Points on a hilly landscape, in no order, each with its height.
From any point a climber steps to the highest of the 2 points nearest to it. It stops when none of these is higher. Distance is the straight distance between rows; heights are no part of it.
Dur: 114 130  88 107 115 103  97  96  86 114 130 114  76 118 127  92  86  77 109  79  72 158 104  66 132  92 111  96  95 101  78  78 104 117 114  97  98  69  98  86  71 107  91  91  86  82  98  96  96 105  85 125  39  74  57 117 111 103 127  99 120 111 108  80 109  77  h=732
rabam:  84 149  62 120 107  92  86  50  94 157  98 121 103  88  99 111  87  91 130 111  46 135  82  72 106 110  97 109 100 111  68 140 100 124 141 118 145  75 106 111  81  96  75 123 103  81 101  79  65  81 112 118  96  91 108  60  85 128 121  89  84 100  75 133  86  99  h=421
bepa: 147  86  51 124 112 102  82  78  96  77  68 137  96 101 123 167 105 132  76 107 113 104 105 112  92 140 123 121  94  90  69  90  99 116 119 111  99 141 109 105  86  94  63  90  93  82 123  74 129  79  68 130 122  85 109  41  97 108  98  75  97  93  88 124  90 147  h=599
Mabev: 107  79  97  84  83 105 148 122 115  72 136  75  90  82  92  60  88 114  80  98 109  90 113  80  60  61  91  85 121  88 112  89  95 100  65 100  96 100  85  89 137  72 142 132  89  96 106  84  83  55 106  98  85  93 125 154 121 108  84 139  86 105  81 106 121  76  h=294
tedu:  98 110 115  67 121  88  83 103 104  84  97  95  86 155  87 124  84 109 101  77 112 131 100 105 115 120 105 111  59 110 110  95  97  85 125  79  66 105 101  92  78  88 117  89  84 109  83 142 154 117  69 122  74  97  63 101  77  59 122 101 116  84  79 101  81 122  h=362
rep:  98 106  87  89  90  82 106 108 129  71  95  70 122  93  77  83  72 112  53  79  94 115 104  81  89  87 116 111  83 112 117 106 105 109  77 116  86  98  97  92 111 113 121  99  78  72 104 117 113 121 117 123 107 121 104 125  75 123 109 102  93  89 118  83  84  73  h=633
siz:  75 129  71  97 107  74  64  59  92 154 118  86 109  72 102  90  88  98 146 112  57 122  90  92 107 104  98  97  92  99  64 103  89 114 118 126 139  24  84 110  72 108  93  92 120 105  88  77  50 111 111  82  96  74 106 154  95 106 114 121 126  97 100 122 120  71  h=310
zudi:  53 125  90  92 104  87  73  71 101 125 107  86 111  75  87  74  78  92 131  95  54 111 103  86 107  70  93  88  81  94  95 119 113 128  97 125 125  45  99  99 101 114 105  96  99  94  90  90  47 117  87  85 105  94 103 135  99 100 124  90 108  91 113 101 129  70  h=274
dopi: 105 114 124  82 114 116 112  90  58 124 143 125  69 102 119  93  97  66 143  83 101 121  97  66 138  90 116  78 127  93  75  56 103 101 123 103 104  63  96  63  92 120  98  60 109 107 117  85  94 107  97 107  47  91  62 100  87  84 111  82 116 113 127 101 112  96  h=652
vep: 102 120  73  81 122 110  69  66  88  76  74 115  99 113  71 106 118  69 130  94 112 151  98 114 111 135 118 112  66  86  93 121  58  68 131 126 109  73  66  95  87 131  92  95  83 110  91 104 142  90 102  88  77  74  93 142 122  79 108  93 149  65  76  93  95  76  h=80
rop:  75  96 121  86 107  81  85  77  84  85 121 100  86  96  89  96  96  54 150  84  91 144  88 102 119  96 139  93  82  68  99  98 107  76  80 127 124  69  75  74  82 105  81  75 125 110  98 111  91 118 124  98 127  91  73 100  88 110 111 113 108  70 116 115 116 101  h=551
tinit: 121  69  67 103 113  82  97 100 124  57  69 112  89 105 115 169  95 157  58  99 109  96 120 132  94 150 141 108 100  99  89  83 127 107  78  91  54 133 101 119  72  92  53  93  81 101  87  77 137  95  65 130 107 100 109  33  87  88 108  78 113 107  83 129  96 151  h=501
kiz:  91 103  68 134 115  95 112 118 119 131  87 105 102 104 114 102  89 135  82  97  83 120  89  96  82  94  84 115 110 119  96 130 123 101 102  68  86 102 119 131  92  93  86 138  89  91  92 102  78 105  88 109 118 125  97  85 129  97  88 108  70 104  82  91 110  95  h=568
toz: 110 131  88 107 112  73  62  64  93  82  90 135  65 104 100 156  93  84 119 114  69 135 120  98 111 117 143 112  82  41 113 109 101 116 123 121 131 109  93 108  86  98  82  72  93  89 110  89 106  71  83  87  55  80  79  89 105 126 128  67 123  86  99  84  99  96  h=141
rir: 102 129  97  79  94 102 117  88  99 114 100  99  87  99  95  74  83  92  89  88  76  83 119  71  94  38  80  79 108  82 140 108  87 128 102 110 121  79 120 111 113  79 145 126 101  70  90  98  60  65  68 108  82  89 111 115 112 120 118  93  89 112  70  96 114  71  h=389
farul:  87 110 114  76 105  95 107 100 104 130 121 109  91  96 109  85  75 101 111  89  78  84 119  82  89  41  81  87  96  73 144 100 101 130  88  94 114  65 102  95 117  76 129 102 108 108  78 106  62  98  72  84  57  64  97 115 116 123 141  86 114 112  84  76 135  51  h=354
porom: 100  95 113  83 111  86  78 108 108  77  97  96  56 117 106 106 106  97  84  96 112  84 137 127 111  77 110 101 119  71 118  53  90 120 104 114  89  96 100  77  94 113 120  72  80  90  85  91 119 102  35  99  59  74  84 122  80  72 130  69 117 116  93  76 128 108  h=231
Kotir: 118  71  96  73 106 113  89 108  78  66 112  98 107 141  84 120 137 102  97 112 137  99  84 123 103 128  84  99 106 108  85  92  75  75  97  94  84 134 111  92  92 102 103  96  88 119 113  86 122 109  95  82 101 122 117  98  85  71  76  73 125  88  92 130  81 148  h=260
Gidep: 134 103 100 131  92  84  95  58  86  78 137 119 100  72 100 112 102  76 107 102  89 122 103  99  88 100 145  94  79  80  85  73  85 127  97 116 131 112 114  83  99  66  93  71 114  65 127  83  91  55  94 129 118  93 121  96  90 143  80 124  50  84  99 129 108 101  h=270
fofu: 131  95  78 149  87  86 131 137 138 112 110  76 115  80 120  99  80 121  45 104  86 103  95  87  64  66 110 112 111 112  64  79 113 127  82  86  62 134 120 122  98  80 113 128 101  47 117  92  87 106 109 157 138 116 129  93  94  99  90 140  50 121  88  95 113  92  h=503
nuto:  82  78  71 133 114  87  60 125 103 139  80 115  99  86 106  80 125 113  99 113 109 114 119 148 101 107  82 118 124 111 100 122  85  78 135  90 123  76  90 111  63 134  79 117  95 115  63  89  84 110  69  75 101  89 107 104 129  40  82  82  85  99 106  76 125 110  h=438
gevut:  63  96  65 133 125  83  65 131 122 124  78  80  79  85 106  72  92 101 115 116  81 114 113 125  85  79 104  99 130  97  95 122 108  88  99  99 133  62  88 121  82 138  79 102 111  98  62  84  82 109  63  92 118  87 100 118 119  49  95  81  84 118 114  71 160  91  h=480
Berap:  91  95  91  83 105 128  96 131 108  88  98 100  89 142 119 111 100 128  74  82 121 102 111  85  89  95  91  93 122 117 102 122 109 101  98  93  92 121 113 101 100 117  92 119  81  97  80  96 127  94  79  98  54 111  85  98 136 100 101  81 118 106 101  66 110 108  h=144
Lepab:  82  88  97  97 103 115  82 111  77 122  78 109 104  99 116  82 104  95 106  98 111  97 115 136 103 113  87 131 109 120  97  89  92  66 121  81  95  95  88  80 100 137 106 105  82 133  75 116 110 112  79  68 105  94  76 125 113  38 100  97  90  95 109  89 102  91  h=394
ditek:  92 115  96 132 105  85 103 150 123 136  88 112 104 113 117 116  79 123  90  80  75 104  92  91 108  98  81 117 106 122 128 143 126 105 100  65 101 112 109 138  82 106  72 135 115 107  82 106  94 115  98 110  92 133  72  67 129 126 115  90  88  99  97  58 103  79  h=635
Gal: 109  93  79  93  90 115 134 152 125  80 119  74  95 113 108  93  91 125  50  73 139  98 109  78  83  52  77  87 125 108 112  88  90 116  64  90  87 104  97  98 119  87 114 111  84  80  83  84 104  98  96  90  57  88 108 143 138 123  98 133 113 106 100  89 110  70  h=257
pid:  97  95  87 130 106 108 100 108  92 110 104 113 120 110  99  69 128  93 125 103 112 154  66 115 103 110  68 101 101 121  87 120  61  63 117 101 125  89  89 117  71  96  74 136 118 108  97  97 105  97 124  96 134  97 100 105 126  99  66 125  87  84  82 126 109  94  h=517
zop: 107 101 149  70 117 125 124  79  60 130 129 114  98  82 108  69  99  64 147  89  97  69  98  73 120  72  92  74 153  96 104  55 107 106 106 118 120  66 106  66 128 101 113  70 125 126 102  82  68 105 116  89  86  79  80 100  72 116 112  80 121 126 117 110 116  85  h=590
Buriz:  57  85 120  72 112  76  84  92 100  77  99  78  83 106  86 113  73  80 142  86 110 120  85 115 115 131 136 104  61  74 109  96 116  66  71  96  90 102  75  80  98 106  77  67 116 136  85 142 119 127 118  73 117  91  72  91  75  73 113 104 121  69 122 116 103 134  h=477
bal:  58  86  87 103  97 137 127 119  91  92 113  75  84  91 105  87  81  85 122  92 112 106  97  78 103  91 119 100 131 104  75 110 114  91  67 105 103  82 102  86 117 149  73 101  77  90  96  62  96  97 120  96  92  65  97 128 119 100  93  90 103 106 135  88 133  83  h=102
Fuvi:  91 114  56 137  93  85 129 133 138 119 112  51  92  78 110 105  79 120  61  96  94 106  90  99  67  83 123 123 111 106  63  98 128 121  70  83  70 104 108 114 117 102  95 129  82  57  99  67  60  92  88 114 128 102 125 116 108  87  93 139  68 131 101  96 138  92  h=564
Gubo:  87  66 112  81  87 111 102 102  73  95 111  96  95  99  99 112 131  73 126 132 148  93  66 131 107 134  81 125  96 117  75 105 115  53 104  91  91 115  84 109  99 126  71  94 105 140 102 117 101 122 159  29 146 104  70  82  74  65  73 111 135 104 129 134  70 160  h=23
neton: 110 127  72  75  94 123  75  70  81  68  87 120  71 102 101 153  98  78  86 121  94 114 124  97 120 110 144 109 106  65  94  95  88 104 101 132 121 104 111  84 104 122  89  68  71  72 125  71 111  52  74 113  48  89 102  91  95 122 102  48 126 102 107 115  89  95  h=178
rafen: 130 103 110 118  75  76  97  86 114  65 133 112  79  71  88 116  90  98  82  92  80 101 105  81  80  84 154  72  92  72 121 102 137 138  80 120 125 133 122  98  80  88  90  86 127  65 127  85  95  62 112 132 112 103 122  76  95 182  95 100  67  93 108 107 124  99  h=317
kulom:  94  84 140 101 115  73  63 106 100 102  97 100  99 121 110  62 129 105 111  89 123  93 131 122 129 110  95 111  96  99 122  62  83  94 129  94  87  99  87 103  69  83 118  64 115 130  86 141 119 135  78  99  66 107  70 112  90  42 102 106 123 111 119  72  81 124  h=278
Tad: 119  91 104  92  95 114 121 110  82 100 102  98 112 117 106 107 115 127 100 111 127  83  88 102 102 122  76 124  97 126 103 104  87 102 100  79  73 111  96  97 118  84 120 118  85 130 103 118 110  98 103  79  82 112 100 115 125 100  88 124 112 104 100 104  70 105  h=861
zute: 117 109 111 125  95 105  92  65  88 130  86 116 132  78 104  84 136  75 125 116  89 100  57  99 115 113  80  93  85 117 103 131  89  74 113 111 134  89  97 131 102 104  78 112 132 114 101 101 102 101 156 108 150 106 112  94  97 136  97 127 102  87 118 118  62 112  h=442
vez:  71  76 144  70  99 147  96 125  98  47  99  91  92 115  93  96 138  85  97 107 138  68 113  94 107  80  88  94 135  69 137  87  77  82  86 110 107 130 111 102 114 115 103  77  85 103 103 103 127 115  93  77  59  96 108  92  82  82  69  29 140  99  91  86 102  95  h=186
Mem: 112 128 104  91  83 100 123 120 101 110  94  87 107  91 109  84  70  92  66  83  78  80  88  74 101  71 104 115  99 117 109  91 112 121  76 100  79 101 110  88 112  95 126 113  96  60 113 103  89 109  93 135 109 111  99 107  88 110 102 108  58 103 100  98  91  81  h=558
sabi: 102  88 100 130 101 135 117 129  82  96  86 106 109  82 113  68 132  78 120  85 102 133  67 110 102 100  92 111 128 125  79 101  84  74 122  90 127 108  79 118 108 112  79 125 119  89 118  86 122  95 129 130 148 102  96  97 110 104  60 115  59 105 111 116  86 103  h=579
geru:  95  82 128 127  98  98 106  94  89 154  75  99  81  61 116 102 111  79 130 152  75  99  92 127 108 104 126 113  88  83  98  94 108  71 106 102 126  81  69 118 113  85  59 106 139 120 114 124  90  91 128 103 184  94  88 104 102 106  85 142  58 100 111 122 103  90  h=344
mubad:  93 116 121 101  80  96 118 148 122 122  81  85 107 119 109 107  87 125  62  70  89  53 104  92 107  88  72 110  97 140 147 124 133 118  80  58  82 111 113 120 104  92 106 129  87 105  85 131 106 123 107  90  68 146  90  81 125 126 123  98  92 102 113  40  75  78  h=718
noki:  82  83 117 101  96  96 119  92  93 103 121 105  83 104 101 113  91  94 150 125 100 116  85  96 106 122 141 106  85  83  89  92 115  87  92  97 115  96  69  93 112  88  72 101 129 135 116 108  89  88 117  77 114  86  77 102  99 122  89 126  98  84 115 128 127  94  h=636
Zamo: 105 102 123  98 103  91 103  91  79 109 102 111  90 124 105 115 101  99 125 119 120  93  98 100  95 111  99 113  78  93 109  97 104  94 113  83  96 127  88  92 109  88  97  98 101 141 114 129 110  84  98  77 112  99  80 102  91 115 101 109 106  96 104 102  97 111  h=735
Gon:  71  95 117  82  98 122 111 123  95  79 114  89  88 112 107  83  94  89 105  78 129 106 109  98 118  94 114  86 122 107  95  79 112  94  67 109  87 100  92  60 115 137 107  80  98  82 105 102 112 119 109 107  70 100  81 110  86  96  97  91 100 104 128  93 118 103  h=85
tizo: 111  98 128 132  77  67 113 101 130 122 100 107 113  78 116 106  94 118  88 116  84  72 113  92  78  68 120  94  93  80 130  91 119 134  73  98  91 129 118 120 110  68 101 113 120  67 102 119  92  75 105 120 134 110 107 103  96 156 111 131  51 103 100  83 113  74  h=408
rukos:  92  87 124  72  89  94 114 112 120  70 102  80 109 104  58  64  92  94  62  67  95  73  98  94  74  61  65  91 120 101 140 118 106  80  60 106 100 114 109  90 122  92 127 110  93  95  84  99 103  92 112  89 102 118 123 100  93 102  88  78  75  78  72  94  95  85  h=284
Salur: 104 107 150  71 109 123 136  92  68 143 124 120 106  54 111  48 109  69 128  95  88  77 108  65 108  46 111  75 133 101 114  47  87 111 102 110 140  62  92  92 131  66 139  80 133 116  98  89  59 105  92 108  93  77  87 122  86 109 109 106  91 138 103 117 121  54  h=543
kir: 110 103 100  81 106 116  76  88  90  68  92 110  71 124 106 143 108  97  84 118 111  99 129 119 111 111 154 113  94  71  92  56  77 111 108 110  95 109 102  74 108 117  99  68  74  73 125  82 125  77  48 109  72  78  97 118  86  86 109  66 118 117 100 105  94 112  h=206
tiz:  95 107 114 113  94 130 142 125  82 120 107 110 104  91 115  74 101  96 117  97  79  91  70  68 109  81  63  92 140 126  80 101 111 100 101  92 100  96 123  88 114 112 109 118  94  87 103  74  87  82 111 118  95 102  91  66 118 109  82  89  77 130 109 118 104 111  h=580
Nolut: 112  71  80  96 118  93  97 114 105  33  92  83  83 125  87 148  96 137  74  91 130 123 104 137  77 142 127  96  80  97 100  97 108  86  82  98  75 146  94 110  97  98  70 107  94  95 118  96 149  91  91 127 118  86 108  64  75 116  71  93 114  94 101 134  89 158  h=422
Dipas: 101  93  66  95  96 103  94 130 131  75 110  76 118 122  91  69 105 109  49  66 121 126 107  87  96  72  61  84 114 122  87  96  86 101  93 101 101  77 100 110  93 101 114 106  92  80  86  90  91 122  91 101  62 110 125 135 124  91  84 115 114  94  98  70 102  73  h=230
vik:  89  88 126  57  86 145 150 112  96  74 114  83  89 109  86  71  79  93  88 101  99  60 104  81  83  54  64  83 127  92 112 114  92  95  75 100  96 108 114  72 129 106 149 119  71 103  86  79  92  74 112  90  88 103 127  94  97 105  97  57 100 108  64 111 127  90  h=239
dekek: 110  88 118  88 107  90  83  97 100  86 102  99  93 121 122  98 111 119  77 103 125  72 131 130 109 101 103 116 102  93 110  49  87 110 113 111  60  82  98  65  92  99 123  48  92 101  92 114 106 124  56  92  59 101  97 136  81  48 121 106 114 108 115  75  96 110  h=253
leke: 150  99 100 116  88  87  96  75 106  75  93 115 116 118  83 105 130 100  90  99  98 107  69  97  94 124  59  73  99 118  85 148 109  97 109  86 117 140 120 119  98  87 101 136 111 117 110  80  93  94 132 110 124 120 136  42 115 146  88 109 101  93  81 133  88 139  h=296
Laro:  91  92  79 160 111  94  98 111 110 142 113  97 115  91 113  86 114 133 106 117  83 120  79 103  89  90  68 108 118 128  75 127  95  94 122  95 110  77 115 129  77  90  82 133 100 111 100  96  72 104 110  94 138 117 114 109 131 103  60 135  73 109  76 118 113  94  h=504
giba: 114  95 122 137  80 109 115  78  82 133  92 105 105  40 118  94 124  72 131 148  81  87  87 107  93 105 119  84  79  99  86 106 105  80 103 109 121  83  80 135 114  83  89 103 157 106 136 123  98  80 159 116 180  94 105 112  84 141  93 158  85  98 111 121  65  89  h=383
nenep: 141 108 104 111  83  78  67  69 125  74  59 125 118 107  99 143 120 122  68  96 107  66 116  95  95 140 105  87  72  88 115 107 111 123 119 100  81 144 135 125  88  74  84  67 102  87 122 108 140 112  86 120 106 122 121  27  73 112 135  75 122 105  92  75  45 142  h=614
vobi: 116 104 130 122  96 107 126 100  90 130 101 110 132  82 103  74 100  79  97  99  81  80  90  77 109  81  83  89 110 123 102 104 105 106  84  97 110  97 121 101 110  84 111 106 117  93 113  99  73 107 124 119 117 120 106  90 102 130  90  94  66 115 100  99  90  87  h=519
Guz:  61 117 117  89 104 102  96  94  92 151 125  93 115  85  95  70  67 102 126 110  71  72 109  93  89  70  71  72 115 100 119 110 121 102 105 100 138  56  84 105 108  96 119  98 112 136  77 104  46 119  94  42  79 104  99 123 102 108 141  97 132  99 106  86 135  60  h=313
nefu:  80 130  54 111 113  81  71  61  94 162  94 118  95  90 109 102  84 102 150 123  49 120 102 111 100 133 101 123  93  95  59 140  81 121 141 127 142  60  85 120  81 101  75 116 107 114  81  82  62  74  93  80  95  65  85 109 113 107 116 107  96 101  75 122 107  91  h=358
bope: 125 106 116 100  86  76 103  90 121  87 120 125  89  96  99 115  96 120  88  89  78  95 114  77  89  71 103  75  88  70 154 111 111 151  94 109 122 132 128 127  95  66 103 100 130  68 108 114  88  74  95 111  97 101 105  82 113 176 116 106  78  85  68  92 104  75  h=363
Kog: 102 113 128  74  80 116 129 111  94 118  75  96  94 110 100 111  82 117  87 106 107  64 100  73 104 104  71 120  81 118 131 132 108 107 107  74  89 121  97 106 146  87 123 136  83 117  97 121 120  90  97  94  62 119  94  96 121 141 123 100 115 116  98  73  60  80  h=835
Seva: 116 119  66  93 117 101  66  78  87 108  95 109  87 108 111  83 100  88  92  79 100 150 119  99 115 107 128 102  86  97  55  77  85 100 126 100  94  48  86  68  67 123 110  74  80  77  91  86 106 109  64 126  75  78  89 153 111  54 116 104 116 104 105  72 105  89  h=647
Gis: 140  99 131 135  93 110 104  73 100  93  80 130 107  93 114 122 132  86 120 114 146  64  85 117 104 123  92  90  76 100  97  86  89  98 124  91  86 147 109 108 118  87 101  88 111  86 130 116 144 100 113 129 135 102 110  74  79 104  79 100  87 109 106 114  51 141  h=560
zas: 114  96 113  53 118 106  92  94 101  55  94  77 102 150  69 122  85 104  93  98 133 107  94 131  93 109  79 103  76 111 107  77  77  75 101  84  62 124 106  76  96  97 128  85  71 130 101 129 147 110  86  92  94 101  96 104  65  45  90 101 130  90  76 130  78 142  h=311
Zakot:  95 122  75  77 107  88  91  45  83  80  88  98  99  89  69 110  99  80 125 108 101 126 100 100 117 130 122 111  59  78  94 106  62  90 104 130 110  71  67  89 109 112 113  87  88 101 119  92 102  82 124  81  90  57 103 170 105 123 109 129 135  75  91 114  80  80  h=53
zadi: 104 100 109  82  87  89 121 107 111  92 111  81 110  91  83  59  97 108  71  89 105  75 113  98  80  73  81  98  96 106 150  93  82  99  76  98  98  96  93 100 133  64 144 118 108 100  96 130  79  88 100  90  96 109 122 140 116 128 101 136  75  78  75  97 100  44  h=337
vorug:  64  68 125  85  91  97 110 132 112  74 114  66 101 114  88  83  93 106 109  90 124  89  94  97 108 120 107  91 114 111  98  86 128  79  59  93  66  99  79  70 102 114  94  87 101 116  95 122 107 136 123  83  97 125  84  94  88  68  97  98  99  93 139  81 108 125  h=68
Mab:  90  81  82 110 108  80  88  92  90  97 113  95 101  96 102  90 107  96 107  99 107 126 127 114 106 107 122 101 101  76  83  68  85  90 114 114 102  62  67  78  93 119 108  81  99  97 101  94  83 102  74  82  85  68 101 170 124  57 104 125 103 100 101  95 143  73  h=578
pevam: 100  92 100  90 108  98 101  84  96  94  78  92 136  91  53  58 109  80  97  80  90 105  80 139  93  95  58 100 108 118 112 103  58  62  93 103 109  94 126  99  90  96 131 107 102 103  76 108  93 123 104  92 151 107 121 105  92  51  74  84  80  60  59 126 107 112  h=121
tun: 127  77 101  96  90  77 115 105 111  59 120  86 117 129  76 108  97 112  90  99 117 111  67  98  85 137  91  89  80 108  87 133 134  99  77  92  91 136 114 102  98  87 101 115 106 116 101  91  98  93 130 108 124 123 115  67  98 129  86 101 104  87  98 120  95 147  h=232
Val: 136  81  85 130  90 122 103  91 102  92  74 124 110  75 112 128 109 102  79 102 113  71  96 129  88 126 113 104  97 113  78  89 109  90 121  97  86 148 110 106 110  95  92  90  98  73 132  81 128  93  94 150 141 105 119  30  85 107  91  86  73 111 105 121  71 141  h=513
liper: 146 118  81 122 110  65  73  70  97 132  65 146  95 106 121 137 110 124 101 108  74  90 121  86 116 139 111  94  90  84  84 123 131 136 130  90 102 115 110 123  57  79  67  84 119  89 111  95  95  99  78 116 105 113 106  26 101 107 129  76  96  98  81  78  79 124  h=613
valo: 120 103  90 143  81  59 114 133 147  95 127  86 116  80 111 111 103 138  47  99  82 100  94  96  65  75 107  93 104 109 113  85 133 145  55  97  80 135 114 122  79  76  82  94 122  57 103 105  87 112 120 148 133 129 116 102  92 135 106 144  52 109  92  80 121  88  h=453
tik: 116 131  55 125 106  74  72  65 113 125  67 123  99 101 111 119  82 106  78 102  58 111 100  65  98 114 115  97  90 106  70 145 126 137 123 101 109  99 133 108  76 104  79 118 105  83 101  83  83  84  87 146  97 103 114  33 103 119 122  83  81  96  71 106  80 114  h=510
Kat: 117 112  84 127 102 103  94  64  98 117  72 116 113  87  83 109 129  67 118 109  71 112  60  98  93 108  76  94  77 109 112 152  93  95 122 108 142 125 116 138 108  98  68 131 130 117  97  80  92  73 144  97 155 108 117  40 101 143  77  97 102  87  86 125  70 114  h=377
bupiz:  96  80 126  74 122  86  70  95  95  90  84 102 118 114  78  95 122  96 113 100 121  73 105 137 119 121  89  99  98  97 129  68  79  77 114  89  87 106 113 105  75  89 111  65 110 136  84 135 115 147  86  44 105 114  84  84  57  30 102  87 120 101 113  88  81 150  h=314
sipuv:  93 119  61  84 105  93  61  69  96  83  90 117  75 102  97 157  93  92 119 114  84 142 116 120 127 155 156 119  79  72  82 115  78  97 125 119 117  90  69  99  74 130  66  70  84 102 104  86 118  83 109  83  60  64  90 121 112 100 118  80 155  89 102  86  83  95  h=110
vula:  77  71 125  85  93 100 102 121  86 101  95  80 118  99  94 105 113 103 112 120 132  77  89 123 108 128 104 112  98 125 106  82 114  55 100  98  68  99  77  90 107 117  95  87 117 143 108 139 105 151 132  58 126 125  76  92  78  60  78 137 123 112 149 103  77 147  h=45
Pako: 148  91  80 136 111  86  79  81 106 109  76 154 103 106 129 160 139 128  94  96 107  67 127 102 105 150 108  79  83  99  81  97 111 137 126  88  70 145 130 118  66  81  71  75 111  92 122  96 123 127  94 134 118 125 110  21  90  73 118  70  99 104 110  94  57 152  h=734
bisip:  67  83 131  53  81 145 117 106  89  66 111  83  88  99  87 114 101  94 109 119 124  50 108  82  94  57  84  94 111  58 121 101  82  90  69 110  98 114  92  82 139 104 117  89  79 117 101  99 106 106 106  62  66  89 113 114 106  94  90  33 130 108  71  92 116  79  h=207
der:  88  72  97  87 101 111  92 111 116  75 117  89 117 124  66  86 117  89  84  74 126 124 104  82 104  92  60  79 117  98  97 110  90  81  80 121 101  86 105  88  73 118 106 100  89 111  85  99  98 119 108  87  87 121 122 105 117  66  80  90 119  65 102  92 117 113  h=197
fot:  96  70 121  80 103 113  83 117  84 109  82 101 107 120 107 105 110 107  97 104 121  60 109 154 110 122  71 124 120 108 123  79  85  64 133  71  59 111 105  83  85  99 114  93  69 122  80 120 118 133  69  68  88 125  81  95  73  26  97  79  99 105 106  82  81 132  h=353
kuva:  97 104  89 110  65  78 124 114 134  85 101  55 138  74  83  87  76 118  46  94  89  80  97 102  77 114 123 108  86 124  93 110 127 119  44  98  60 114  81  94 124 106 114 107  76  64 108 100 103 110 145 119 121 129 137 126  91 121  99 140  93 107 134  77  85  91  h=738
sike:  86 116  57 125  76 105 119 134 135  95 103  49 114  53  88  93  71 110  56  97  91  95 106  90  87 104 125 107  94 118  73 109 128 125  62 106  88  94  89 108 142 129 110 125  78  53 106  68  75  87 125 119 113  98 129 139 102 125 102 125  92 124 128  85 110  64  h=639
Senis:  63  93  65 119 113  78  70 123 117  96 114  78 105  95 113  79  93  91 110  88  99 138 109 114  91  94 115 100 100  87  71  90 102  87  88 109 110  50  79 101  70 117  92  97  97  91  82  99  85 126  79  92 105  83 100 139 106  66 103 111  80  94 112  79 152  57  h=527
vinin:  73  99  78  79  90 157 133 129  98  95 102  91  86 112 107  86  83 121  98  93 116 101  86  97  90  95  85 107 129 117  83 124 109  92  89  95  78  93 101  85 127 145  96 137  61 110  88  72 119  77  99  80  92  95  97 102 135  90  85  73 103 106 103  99 121  97  h=122
Kifos: 102 119 113  96  97 111 118  77  81 142 106 114 115  64  95  82  82  91 101 125  68  75 114  86 103  71 104  95  80  78 120  88  91 136 118 111 116  76 101  99 135  80 143 111 108  97 106 109  68  71  82  95 106  88 112 126 105 124 122 125  81 108  95 113  91  57  h=440
Gul:  94 120 105 107  93 156 149 120  57 125 110 120  96  96 128  69 111  83 137  87 108 117  61  87 114  85  69 115 134 135  73 112  94  86 123  88 103 108  85 101 118 114  92 140  92  95 105  96 138  70 118 124 110  84  56  81 110 114  71  95  65 118 114 134 105  80  h=642
kur: 101 141 136  95 103  99 113  86  84 146 125 105 115  52 104  72  66  77 128 113  53  76  93  66 118  50 108  81 106  91 106  78 118 131 103 108 138  58 119 104 118  78 115  94 121  98  95  89  52  93 100 113 100  90  96 115  85 130 121 108  95 122 105 115 122  54  h=493
Nepa: 110 106 144 108  97  95 108  96  94  74  91 107  94 125 109 136 118 108 107 137 136  63 102  94  98 113 102 101  75 100 101  81  71 121 123  77  77 164 103 112 119  68 115  81 118 121 143 132 127  84  86 102 108 102 107  79  82 109  82 118 104 110 101 121  58 127  h=632
foguz:  89  76  79  97  96  98  91 101 106 102  81  94 124 108  67  76 110  99  84  93  94 101  93 126  88 105  59 105 117 124 118 127  87  74  99  97  98  83 130  86  73 107  99 109  81 117  71 102  78 125 104  60 108 135 129  99 113  58  80  89  98  79  96  86 102 113  h=159
Zudu:  88  89 112  55  96 150 106 142  98  69  86  91  93 140 103 110 115 107  81 100 143  62 100 110 113 102  60 101 118 110 123 111  85  79  95  91  82 137 118 104 120 113 116 120  70 117  93 102 143 109 109  83  53 123 100  87 115  95  81  49 139 107  95  91  80 107  h=165
Sof:  73  99 121  75 124  69  80  94 107  83 115  80  85 141  72 113  82 106 131  96 125 134 104 104 101 137 116  96  57  90 100  87  95  72 115  86  74  98  70  86  85  90 104  80 117 142  88 149 136 127 105  79  72  91  56 105  77  54 117 128 138  75 101  91  98 117  h=413

Call two points neighbours if one is among the 2 nearest of the other. Go from one point of each pair to the other, from neighbour to neighbour, staying as high as possible. Name the lowest point that can't be avoided.
zadi, Tad | Gubo
Tad, zute | geru
bepa, kuva | Laro
Pako, Dur | zudi
kuva, Gul | vobi
bepa, Tad | Val

Where does a climber stop that starts at each point below?
vula | zadi
Zakot | Dur
Gidep | kuva
rafen | kuva
vep | Dur
zudi | Dur
